Each row is a point on a tangle of strands that fork and nearly touch. The rows are in no order.
Points whose rows are less than 95.4 apart are linked; no others are. Some points are linked to none.
Zof: [ -1  15 -19  -2   1  -9 -13 -27  21  12  -9 -25  54   6 -32  58 -13  -4
 -28  36  -2   8  25 -16  26]
Geni: [ 39 -14  31  -3 -27 -13 -12 -26 -38  24  13 -21 -30  18 -14 -63   2  -2
 -10  12   3  -1 -18 -26 -17]
Rokit: [-25 -13 -33  -2  31  30  13  42  29  70 -23 -45   8 -41  -7  38  -6  29
   3   1 -13 -17   9  23   6]
sivu: [-29  22 -28  18  18 -39 -10 -18 -11 -23   1  70  25 -23  28  11  17  -9
   9 -15 -17  16 -23  -3   2]
bibu: [ 15   6   2 -19 -60   5 -11   7 -42 -19  14  30  -4  10  14 -59  26 -59
  21   4 -15  10 -27 -13  -9]
moda: [  8   8   7 -58 -47  26   8  20 -56   6  21   0 -27  -2  40 -53  26 -49
  23  13  11  19 -32 -14 -21]
lonap: [-23  17 -19  14  33  -6   0 -17 -23 -14 -26  -8  22 -15   6 -12 -19  14
  -9 -46 -36  11   5  -2 -16]
bufu: [-28   0   0  57  53  -8  27  27   4 -82  11  21   1  20  -7   2 -19 -24
  19 -23  14   1 -30  25  14]
rinu: [-13  13 -35   3  26 -29   7  -5  41  13 -35 -12  57 -25 -18  58 -23  15
   6 -34 -10  -1 -28   6   9]
zipib: [ 22  14   7  -7  -7 -19 -18 -25  -7   3  11  -6  -4  -5   9 -29  16 -30
 -33 -19 -14   1 -26   0 -37]
fep: [ 42  16  29  14  -2  21   5  26  21  21 -18 -20  32 -27   5  45 -24   1
 -29  29  19   2  22  -8  10]
non: [-33  13 -38  -5 -12 -20 -16 -11 -49 -18  -3  50   8 -23  32 -33  29 -28
  24 -28 -14  11 -34  -2 -11]
pil: [ -2  -7  -3  39   6 -12   2   5  26 -43  -4  47   8  14 -14 -14   4 -20
  -1 -11   0   7  -9  -5  -9]
zirek: [  5 -22  -2  39  -9   6 -11  43  56 -33 -11   9   4  -7   3  23 -19   7
   4 -10  30   4 -22   8  32]
Pevas: [ 17  12 -15 -48 -17  16 -14  26 -24  43  22 -10 -20   6  37 -36   4   0
   8 -24  26  12 -42 -25   5]
Foge: [  8 -32  38  23  20  33  18  38  18  -4   4 -17 -35  10 -18   7 -30  10
  20 -13   5 -18   8  18 -27]
Tev: [ 20   5  25 -17 -27   3  21 -30   6 -21 -18  -1 -31   4 -12 -40  35  11
 -19   6 -20 -23 -10 -13  34]
rali: [-22 -33  -9  32 -17 -20   5  22  41  20 -24  -4 -10 -33  18  20 -29 -15
  19  10 -10  32  25  -3  -4]
tor: [ -3   2   0 -35   1  -7 -30   1   4  38   4 -54  -1 -30  25  11  15   8
 -20  21  -4   3 -13  -4  32]
Mufa: [ 19  32 -22  -3   4 -26 -58   2 -17  15  39   1  28  -9   7   3  -7 -15
 -16  15  37  39  12  -5 -44]
potaz: [  7 -11 -16  26   8   1  11  12  56  16 -23 -25  34 -31 -20  37 -30  -3
  -8 -14  -4  -4   0  20  -9]
salu: [ -5  31 -35  -4 -13 -27 -21 -22 -14  -8  17  67  18  21  -5 -10  41 -24
 -14  34  48  13   1   6  -7]
badof: [ -2  37 -20  -8  31 -11   2 -11  19  13 -29 -12  37 -28   9  22  -3  19
 -25 -17  15 -10 -27  -5   9]
keni: [-14  -7   2   3 -18  17  22  -1  15  47 -23 -24  -1 -25  -9  11 -29  10
   6 -18 -34 -13  42  26  10]
bifu: [-18 -12 -35  24  15 -31  -5  27  16  -8 -25  13  30  -6  20  25 -18  -5
  13  -9 -11  25  24 -19  -5]
tevod: [  0  -9  29   5  24  23   1  34  23  61   7 -15 -79  -8 -16 -25  40  14
  10 -12 -13 -33  11   2  -6]
lufin: [  0  15   3   6   0 -48  10 -45   6 -39  -9  16   2  13 -21   4  17 -10
   5 -14 -48 -23  13  10   4]
foram: [ -6  20 -59  -6  15 -32 -11  20   9   0   1  11  32  -2  36  40 -24 -13
   0 -18 -14  36   5 -32  -1]
dekeg: [ -8 -18   9   1   1  11  -1   0  24  15 -12  -6 -39 -20  -3   5   2  22
  17 -39 -42 -25  13  16  10]
Kepe: [ -2  43 -25 -25  -8 -32 -42 -31 -20  30  49 -18  27   0  21  15 -13  -9
 -20   9  21  24 -10  -5   6]
kekiz: [  6 -27  24  10 -22  20  29   4  15  41  -3 -10  28  -6 -10  46 -21  29
  22  50  13  14  51   2   3]
fef: [  3  12  14 -40   8  14  37 -12  -8 -13 -31  -8 -43  18   0 -29  48   5
 -10 -17 -27 -39 -14   6  15]
pinaf: [-16   3 -15  27   1  -1  -1  45  14 -22 -14  31   0 -10  19   0 -26  16
  30 -36  18   6 -30   8  23]
nok: [ 15 -12  49 -18   9  25 -10   0 -32  58  22 -40 -33 -27  16 -24  12  23
 -21  23 -10  -9  19   2   3]
Bolu: [ -5  -5   1  36  16   5   4  25  56 -23 -23   3  29  -8 -35  40 -28   2
   3 -22  23 -14 -13   7  26]
neram: [  0  18 -11 -17 -40 -20  -7 -33 -22 -38  29  64   1  37 -18 -15  48 -54
   0  32  13 -14  -6   0 -23]
Tefa: [ 13 -18  14  30   3  -4 -15 -11   4 -48  12  12  -8  16 -19  -1  11 -11
  -4  17  -1  15   9  -4 -19]
liv: [ 22  29  -5   1 -11  -6 -24  -7  21   3  -4  -4  36   1   4  33   2 -12
 -44  33  30  11  25 -17   8]
ligu: [-16 -15  14  33  53  12  43  22  15 -62  -7   6  -6  29 -20  11 -18   9
   7 -41  13 -18 -21  15  18]
geda: [  2  23 -23  20   1 -11 -34   7 -21  21  16  26  26  17  -1   3 -25   1
 -16   6  32  28  33   7 -47]
lunot: [ -1  12 -29  -8  31  -4  -5  18   2  24 -26 -20   0  -7  -1 -15  14  32
 -15 -24  25  -4 -35   3  -9]
raza: [ -4 -10  -8  -7  20  11  -8  37  12  52 -26 -19 -38 -31  19 -35  25  23
 -17 -15  15   9 -25 -10  -7]
reb: [ 40  -6  31 -14 -23   4  -4   7  19  43  14 -16 -20  -9  10  11  -2  19
   8   3  21 -13  -9 -16  10]
Risi: [-15   5 -13  13  29   8  20 -32  20 -15 -35  -2  38   5 -40  59 -24  -5
  -7   5 -21   3  19 -25  29]
Fige: [ -3  14 -31 -17 -30 -11 -36  -6 -24 -19  22  42   9  -7  22 -27  23 -57
  16  -4 -14  20 -13  -7 -15]
mese: [ 21 -21  46 -11   3  46 -18  -6 -21  31  10 -43  -9  -4 -14  -8   3  37
 -10   9 -17 -22  25  10  16]
Masoz: [-31  -1 -17  64  46 -24  21  21  41 -46  22  39  12  27 -17  19 -40 -15
   9  -3  34  13   4  29  -6]
veru: [-38   9  -6 -44  15 -19  -7 -39 -39  -8   5  -9  -1 -11  28 -17   2  18
  16 -19 -39 -11   2  19  17]
lemut: [-12 -13  16 -44 -13  -1 -28 -28 -36  -9  35 -10 -32 -14  29 -37  14  -2
  12  -1 -29 -19 -15  17  -5]
sotis: [-22   5 -35  54   4 -25 -18  -1  16  10  -5  35  36  -5 -23   3 -23  31
  28 -20  23  21  -3  23  -4]
kelif: [-11  -1 -15  64  31 -41   2 -16  33 -62  -3  55   5  34 -40  23   3 -30
  -1 -15 -15  -8   5   0   6]
fuvub: [-13   8 -18 -17  53  29  10 -31   3 -23 -22 -26  30  -5 -23  51 -20  24
  -1 -12 -18 -18   3 -16  10]
mari: [ 23  32  17 -29 -38 -23   0 -29  -1   7  36  23  -9  19  24  -3   1 -22
  -9  32  25   9  -3 -13  -5]
parab: [  4 -18  22  36 -19  12  14  43  37   1 -24   1  -6 -19  13   1 -24 -20
   1  -1   2  29  28 -10 -14]
vupi: [ -8 -21  29 -37  -2  15 -18  -3  -5   7  14 -18 -53 -14  14  -3  27   0
  19  -4 -33 -22  -6  11  13]
kurug: [ 11   1   6   2 -48 -12  33   9   9  71  -7 -24  46 -20   8  46 -13  -5
  -4  50   5  15  45   3   4]
sori: [  1  -2  -7 -55 -25  16  -9  20 -61  25  34 -17 -27   8  42 -57  10 -22
   4  -8  -6  14 -21 -23   3]
Fosis: [ 12   5  13  15 -25 -10 -14  16   7 -20   2  32  -1 -23  17   0  31  17
   7  44  42  20 -15   4  10]
mipo: [-24 -13 -13  15  69  30  25   4  -2 -46 -18 -17  12  13 -27  24 -28  24
  16 -29 -25 -20 -12   4  12]
nubom: [ -5  12  -8 -41 -25   0   5 -45 -56 -48  34  34  16  35 -12  -7  39 -33
  -4  27   6 -24 -10   5  -6]
Sitez: [ 11  -5   3 -36 -23   1   4 -39 -46 -37  17  -7  -9  34 -11 -43  51 -13
  -3  17  -1 -27 -20   0 -23]
Vos: [-28  -1   6 -36  10  15  37  -5  -4  14 -43 -10 -42  -2  16 -34  25  28
  -1 -19  -6  -5  13 -17  22]
nuf: [-27  -3  -8  48  22 -24  10 -29  36 -32 -20  31  36  11 -45  48  -6 -24
  -6   3 -10 -12  30 -13  25]
Noke: [ 43  -5  32  37 -29  11   7  44  30  16  -2   1   4 -13   6  34 -36 -11
  -4  25  24  17   9  -4 -11]
Mus: [ 26   6   7 -42 -18  25 -16  10  -4  55  12 -21 -22  -2  10 -15  -3  33
  -3 -21  29 -19 -17 -16   7]
porol: [ -4   4  11  -7 -26  -2  -4 -16  11  12  13 -13  14  -8  -5  11 -27   3
  -2  -6 -11   5  39   2  -2]
lut: [-27 -21   4  63   8 -12  39   5  35 -21   0  23   4  18 -45   0 -53 -13
  24  -7   5   0  20  32 -17]
Relop: [ 20 -21  23  11  10  47   3   8 -34  -8 -20 -23  -6  13 -25 -29   0  35
  -6   0  -9 -11  21  10   8]
galaz: [-20   6 -21 -46  15 -15 -19 -46 -61 -25  38  -2  23  15  11  -3   6 -20
   0 -11 -35  -9 -14 -10  13]
Radu: [-11  17 -25 -28  -4 -14 -35 -31 -23  -2  54 -16  24  16  31   3 -13 -32
  -3   3  -9   8  -6 -15  11]
Gani: [  1  22  34 -36 -52  -5  15 -34  -4  -5   8   8 -29   9  17 -28  17 -13
  -8   7   2  -7   8  -9  14]
gano: [  0 -16   1  14  30  32  16   6 -21 -25 -41 -29 -16  15 -22 -44   3  19
 -17 -25 -37  -8   4  -2   2]
rep: [-15  -7 -10  16  33  10  10 -11 -56 -48 -20   3  -3   9  -6 -35  12  -3
  -3 -31 -39  -6   1   5 -18]
molap: [ 47  -1  46   2 -13  27  -5  15  -7   6  25   4 -43  -7  -8 -13   8  10
  16   2  25 -22 -19  12 -11]
Lano: [-22  -5 -42  49  -6 -33 -25  -8  11  11  -1  31  45  18 -27  12  -7  21
   6  12  30  32  41   8 -29]
sen: [ 30 -19  15  20 -12  -9  -7   5  -3 -60  15  17 -37   7  -8  -4  31 -17
  18  18 -31 -21 -10  18 -15]
dibe: [ 27  -9  25 -30 -20  -3   9 -15 -45  -1  22 -32 -43  28 -18 -72  33 -17
 -13   4 -13 -15 -19   9 -34]
som: [ -4 -51  19   8 -12  44  31  19  17  58 -33 -30   1 -14  -5  39 -22  35
  20  27  15  -4  16   9   8]
nenu: [ -4 -31  17  36  -4   7  30  18  23 -18  -8  24 -32  14 -20 -10 -31  12
  38  -7 -11   7  18  35 -29]
dipi: [  3  33 -24 -35   0 -31 -23   1 -11  36  21 -49  15 -12  33  10  -6  13
  -9  10  18  31   8  -5  28]
romaz: [-13 -33  -1 -26 -12  19  44  22  -2  74 -33 -30  -3  -1  16  15 -14  47
  18  21  10  12  28 -13  19]
zedu: [ -3 -10   8 -24 -15   2  24  -2  -8  34 -27  -8  -7   7   8 -22   1  45
  -8   5   7  15  23 -23  34]
sep: [ 12 -23  19   8  37  47  18  45  23  22  -9 -26 -57   3   4 -12   2   7
   1 -15  -4 -28   5   2 -18]
sinas: [  1  17 -21 -17  -1  12  -4  20   4 -24   6  34  -4   8  31   1  -1   5
  14 -20  22  -3 -40  -5  -3]
zafim: [-23  43 -20  -4  -7 -46   6 -21  -9 -23  -2  43  25   7  14  -5  16  -3
  -8   6  17  17   9  -5  -8]
musif: [ -6 -54  34  23  27  10  10  12  21 -16 -24 -36 -25  -1 -20  -2   7  18
  -3  44 -15  -7   5  11  16]
Kinid: [ 23  30  -5 -26 -17  -4  -9 -18   9 -15  18   9  16  31   5  31  10 -29
 -23  16  18   1 -13 -36 -17]
mor: [ 36  15  11 -22 -17  31  -8  14  -5 -24  23  21  -8  16   2   1   7  -3
   6 -14  23 -26 -43   9 -12]
dafe: [  0 -18  17  33  -4   8  -9 -15   7 -17  -3  -4  17   6 -36  22 -17   8
 -14  21  -8   2  32  14 -15]
zodat: [ 12 -10  35 -33   3   9 -16 -15 -16  36  28 -45 -22 -24  23  -9  17  -5
 -34  48   0   2 -13   3   7]

Follow the links from the first point to the second, and from the first to the third. Name the last point that the two ways share.
Tev / Masoz / dafe | Risi
Vos / nenu / foram | liv
Zof / rep / Lano | Kepe
kekiz / nenu / Tefa | Risi

A fork is a point with three links, a tip a point with one. Leave the first point through the second and follow the links. Name the first fork or tip that comes.
sep / Foge | Risi
fuvub / mipo | tevod
dipi / tor | lonap
Tev / fef | kurug
sori / moda | Geni
som / romaz | liv
Fige / bibu | raza
lonap / rep | Kepe

A fork is a point with three links. Follow the links from the first point to the second and name the forks in between, in order.
Kinid / nok | liv Risi Tefa Kepe
porol / bifu | Tefa Risi liv
romaz / sen | liv Risi Tefa
parab / Masoz | liv Risi
ligu / Tefa | Risi
Risi / som | liv
tevod / keni | Risi Tefa
